Each row is a point on a tangle of strands that fork, close into loops and nearly touch. The rows are in no order.
Points whose rows are less than 863 apart are linked; no others are. Some points are linked to none.
(187): 147 143 184 30 30 552 58 -351 -221 269 -387 -32 -113 68 181 -229 -234 78
 520 -97 58 304 -250
(643): -220 179 -179 -89 -84 -368 -230 294 29 -128 215 -148 -22 -232 2 29 554
 -3 -195 416 410 -17 52
(647): -68 87 -45 139 179 76 30 -197 206 241 409 -43 156 190 141 508 -114 34
 108 120 -67 -338 -580
(230): 4 -369 -10 39 55 -237 406 -10 221 302 243 151 244 75 -161 482 76 396 -2
 -472 -143 -107 -162
(727): -412 -77 -384 -70 -117 -190 386 337 -13 117 -38 247 101 -222 505 168 87
 -288 142 62 -137 -159 -224
(699): -182 -87 43 -172 -13 -167 -134 85 -212 -372 515 -71 -13 63 -400 331 -213
 134 -115 133 -162 256 -299
(354): -324 138 -103 -8 116 315 91 258 11 -462 -137 208 58 -83 2 -252 33 -460
 -59 220 -165 -393 7
(447): 35 316 160 186 -262 -47 -83 85 143 -400 -5 -194 72 -32 26 -369 266 -474
 -199 444 -39 -108 352
(214): -456 -131 -166 -121 55 -160 152 355 -120 -222 335 156 6 -4 89 352 -37
 -27 -55 -3 -217 -53 6
(34): 260 -275 10 -22 298 -192 221 -85 130 111 71 59 216 195 -445 335 -129 357
 -41 -364 -204 -48 6
(150): -113 89 -418 66 -1 96 160 29 -8 -349 13 112 50 135 -518 2 30 -250 -445
 -101 -256 -189 120
(333): 84 306 271 -107 -83 303 -76 -177 35 -45 196 -259 -245 -252 -252 -158 356
 38 -160 -121 -416 136 18
(466): -392 42 82 -179 88 -141 -106 264 -221 -465 383 -69 -11 10 49 415 -321
 -28 -94 346 -214 232 -175
(922): -6 84 -267 129 -120 -187 -154 489 250 -113 458 46 -244 -119 -252 49 202
 -90 -316 163 -31 -252 435
(594): 402 120 63 -56 285 -370 -258 -33 161 -153 -3 -154 30 -111 -535 15 248
 219 -299 19 -10 -41 340
(315): 109 -197 465 111 98 145 -418 15 -348 85 -219 226 -98 -170 303 -473 -264
 234 198 -3 121 290 179
(854): 396 172 -42 150 93 -227 -389 4 117 12 -62 -232 -5 67 -194 -87 244 115
 -215 327 157 79 213
(899): -285 -406 42 -214 -156 -350 270 292 4 -214 -139 85 173 -96 3 -121 296
 -72 -87 -82 180 -178 58
(540): -346 -315 61 5 -152 -147 319 -38 -89 113 504 -24 -33 -476 296 112 -283
 -255 65 178 -82 198 -385
(22): -393 161 -563 -8 -126 -163 174 516 97 58 159 194 -202 -300 567 315 150
 -307 139 298 -61 -154 202
(615): 217 -63 -135 -98 -276 -530 364 -477 276 -97 -81 -272 174 144 -263 56 65
 75 -302 -176 -153 191 -99
(392): 128 230 -5 -123 -19 -269 -253 140 47 196 -61 -90 64 -54 -4 -78 470 217
 -107 172 473 192 152
(569): 44 -65 209 126 -63 405 44 -149 50 100 160 -201 -28 -452 -198 -220 285
 112 -238 -318 -248 182 201
(701): 221 257 129 13 -154 69 111 -277 -183 466 -371 -12 -71 67 392 -128 -25
 278 453 -87 61 530 -221
(337): 302 -163 92 -19 196 -211 -238 -196 22 110 -328 328 69 206 7 -5 -43 304
 52 -16 184 55 73
(424): -130 -375 133 137 -156 -194 -92 225 311 -41 459 -101 -181 -464 130 86
 163 -96 -322 175 259 -209 199
(212): -72 -346 166 -82 -249 -403 282 -20 28 -15 -150 -188 292 -145 265 3 186
 39 -93 -222 -159 16 74
(605): 438 48 314 -81 199 -171 -344 -523 138 -7 -90 -78 -121 -25 -670 -92 137
 97 -270 -100 -23 103 155
(305): 174 -411 -94 17 -177 -313 162 18 -27 226 -225 112 307 361 186 177 -401
 102 91 -252 122 -164 3
(599): 205 30 -408 206 -228 -481 202 -539 262 72 -145 -151 209 241 -140 20 49
 -104 -156 0 -57 -120 -145
(27): -188 100 -238 -180 -283 -289 342 -29 -153 -390 -232 -48 88 -16 -76 -73
 102 -232 -79 -168 -247 126 167
(396): 194 137 86 261 61 118 -293 263 337 151 6 18 -58 -14 404 157 189 324 44
 134 -37 -76 424
(697): -320 392 158 -245 228 278 -120 74 -122 -227 170 39 -198 -275 -96 124 390
 -227 -48 148 -422 24 -303
(729): 37 -86 -178 189 -108 141 49 254 -111 231 206 21 -28 -9 67 45 -198 104
 -10 -82 154 67 168
(614): 241 33 232 -113 161 222 -347 8 -231 -186 1 -118 -10 275 31 207 -364 298
 65 46 -271 152 20
(146): 53 -246 -483 -1 -115 -245 309 381 -160 318 -39 16 183 445 382 257 -153
 150 133 -330 -33 -35 -25
(482): 42 -148 -376 -222 126 -55 372 495 -125 243 -95 163 -9 355 -70 349 -136
 238 196 -410 -32 7 -48
(415): -79 312 -297 31 126 208 -86 -1 -245 -189 -97 -169 44 307 -413 -117 -137
 -234 -135 -46 -38 41 -30
(801): 64 -136 362 -25 46 370 -214 90 -488 20 -9 99 -194 -124 -180 -241 -255
 330 -4 -161 127 307 136
(847): -395 -369 204 3 -157 140 97 -76 131 199 628 -113 -113 -564 152 186 -45
 49 -127 11 -100 -54 -155
(749): -246 187 -293 -31 -23 -502 -186 180 279 -67 253 -78 13 76 -77 -20 367
 -347 -224 373 586 -195 -28
(123): -148 40 272 -289 168 203 186 -410 119 -194 -144 49 222 308 -237 84 52
 -218 244 -171 180 -219 -484
(686): -62 175 -503 26 30 -242 -30 471 300 -93 -110 6 46 93 -29 -231 469 -277
 -218 207 505 -470 198
(493): -579 -240 -263 -100 -136 -136 264 110 9 70 311 224 -47 -512 519 66 -88
 -397 53 260 16 16 -229
(126): -62 -38 225 211 118 566 356 -132 -100 129 -400 -24 176 -285 193 -398
 -195 -264 241 -271 -185 -87 -179
(904): 191 250 67 159 48 174 -401 249 -186 371 -35 31 -111 -27 558 -57 57 458
 104 177 69 200 254
(116): -295 -102 96 -361 103 -10 210 132 -137 -417 -199 24 260 -54 -200 -64 241
 26 -17 -178 -136 43 130
(690): 188 -268 230 -20 -108 437 -150 -582 -260 175 -190 90 -228 224 -435 -75
 -376 -72 307 -246 195 190 -431
(934): -17 -145 -333 -303 257 143 330 422 -14 31 43 317 194 498 -248 203 -346
 102 180 -295 173 -142 -235
(576): 241 -46 330 -24 -20 450 -74 -591 -226 126 -338 -179 -325 141 -108 -112
 -428 -247 333 -10 33 309 -233
(117): -153 162 57 81 -63 77 95 228 67 -474 -307 -144 141 -41 52 -401 42 -437
 34 234 -115 -222 327
(810): 238 -380 127 -43 44 293 163 -368 101 358 -116 177 106 112 -162 -63 -98
 193 231 -429 228 -263 -369
(497): 253 123 357 60 -100 151 -304 -775 -162 156 -352 -97 -236 69 -106 -380
 -325 -226 64 50 198 166 -114
(784): -187 -137 81 -181 314 166 114 -158 146 -199 -68 177 367 274 -191 375 55
 60 154 -176 -97 -355 -413
(399): -465 165 -90 -116 90 222 -61 125 -188 -337 262 209 -120 -303 -7 -46 104
 -582 -102 339 -287 -183 -106
(14): 115 342 -450 160 39 -216 -31 149 196 51 -80 -36 64 304 -93 157 164 79
 -151 -11 -91 -240 287
(324): -222 -72 -178 79 -292 -209 -86 350 228 -276 425 59 -341 -429 -81 -54 152
 -264 -404 408 198 -132 352
(923): -27 -35 80 -171 225 -40 36 11 -46 -147 343 -53 24 140 -532 384 -156 173
 -203 -217 -104 12 -127
(895): 392 -95 -107 111 -205 -149 219 -183 -312 405 -432 119 45 -2 358 -242
 -283 81 311 -181 138 570 -34
(790): -142 162 -106 -74 22 332 239 -318 -21 72 -133 -39 94 327 -196 -36 -176
 -499 164 -119 45 -255 -486
(395): -45 -183 312 -172 218 272 -189 33 -318 -269 -131 -44 60 134 -326 128
 -364 356 52 -226 -133 205 124
(515): 247 -206 -28 38 122 -164 61 -241 21 55 -274 136 276 447 -214 213 -244
 220 41 -232 41 -155 20
(669): 375 413 175 -59 123 363 -326 -226 -126 11 -155 -313 -372 237 -19 97 -281
 303 178 1 -339 411 -93
(55): 69 -165 -32 317 -60 155 -171 290 316 208 152 96 6 67 508 108 -73 19 75
 225 -29 -519 308
(866): 54 -121 85 -145 -259 -329 397 -239 -23 -238 -238 -280 231 65 12 50 -11
 -27 -131 -193 -315 311 -69
(507): -7 344 174 82 -33 196 -143 111 -419 80 11 -304 -30 -240 221 -200 -127
 -109 281 126 -12 574 -285
(132): 283 -293 164 -108 118 586 15 -449 -83 221 -258 187 -218 219 -240 -157
 -324 118 272 -369 254 -127 -95
(77): -64 -172 180 -72 -177 64 186 -26 -114 166 173 -124 -31 -382 -170 -182
 181 159 -153 -253 94 448 -31
(735): 179 -236 -68 64 44 34 184 -233 153 553 39 154 228 -19 60 233 113 365 196
 -413 110 -58 -252
(402): 367 28 -431 335 -127 -428 -72 -178 177 93 -69 -86 255 417 -9 79 137 59
 -199 -41 -75 -68 281
(808): 211 159 291 75 224 -6 -431 -52 -219 139 -185 406 -255 -72 460 -130 -175
 503 219 127 177 213 43
(617): -77 -136 253 124 -187 -25 -104 249 517 -148 -110 -122 193 -147 419 -48
 526 -92 88 209 -22 -433 381
(264): -11 239 -311 28 167 -288 -38 21 111 -474 20 -28 88 267 -320 182 120 -79
 -237 256 -177 -316 96
(29): 116 478 71 12 111 377 23 -19 -309 208 80 -241 -290 -62 127 25 -326 -5
 199 -12 -363 465 -116
(36): 135 256 -29 37 10 -15 -381 -58 -82 -210 -255 -187 43 237 -187 -249 1 -68
 -170 125 133 -9 196
(465): 79 -289 105 432 -148 -41 -313 151 501 -5 405 -105 -62 -243 344 67 -115
 -95 -102 336 171 -402 389
(67): -37 17 303 40 -69 124 186 329 190 -157 -326 -58 183 -157 267 -221 310
 -84 125 45 -190 -220 461
(125): -392 365 -508 28 41 29 -107 650 187 86 250 160 -262 -374 368 -22 20 -328
 -37 325 351 -225 222
(332): 258 61 82 -64 104 -277 -201 -443 -22 299 -473 534 -213 214 155 -414 -72
 326 203 -66 315 129 73
(648): -234 -12 -324 -172 63 134 433 -22 -137 -152 -49 244 138 431 -221 103
 -363 -209 209 -228 100 -226 -553
(181): 159 -47 289 84 -80 -165 -165 -720 -185 207 -452 248 -329 80 13 -517 -180
 104 -16 -26 319 309 69
(556): -97 -425 360 46 -106 10 -25 20 -64 126 442 -169 15 -394 -94 20 -71 210
 -133 -55 154 119 -177
(586): 101 171 336 279 -129 21 -265 93 397 -232 169 -156 -171 -185 246 -288 447
 -158 -12 410 -57 -329 280
(460): -139 269 -98 -245 93 28 -40 17 50 -174 304 -60 -281 -236 -111 81 343 3
 -274 201 -439 86 20
(276): 40 326 -21 239 88 303 -172 234 -243 304 -16 -232 -84 -181 424 -187 76 -9
 198 185 109 276 -31

A piece is all that can be reached along the links. How many separate loops has the piece of each point below (a circle has one, a figure eight two, a Y none), and how many tips (points with one link)?
(643) | loops 1, tips 2
(146) | loops 1, tips 3
(315) | loops 1, tips 1
(697) | loops 1, tips 1

A fork is a point with three links, a tip a point with one. Leave the first point through the second and follow the links. Name the first fork or tip that comes.
(125); (22) | (117)
(117); (354) | (125)
(854); (36) | (866)
(784); (123) | (515)
(315); (801) | (904)
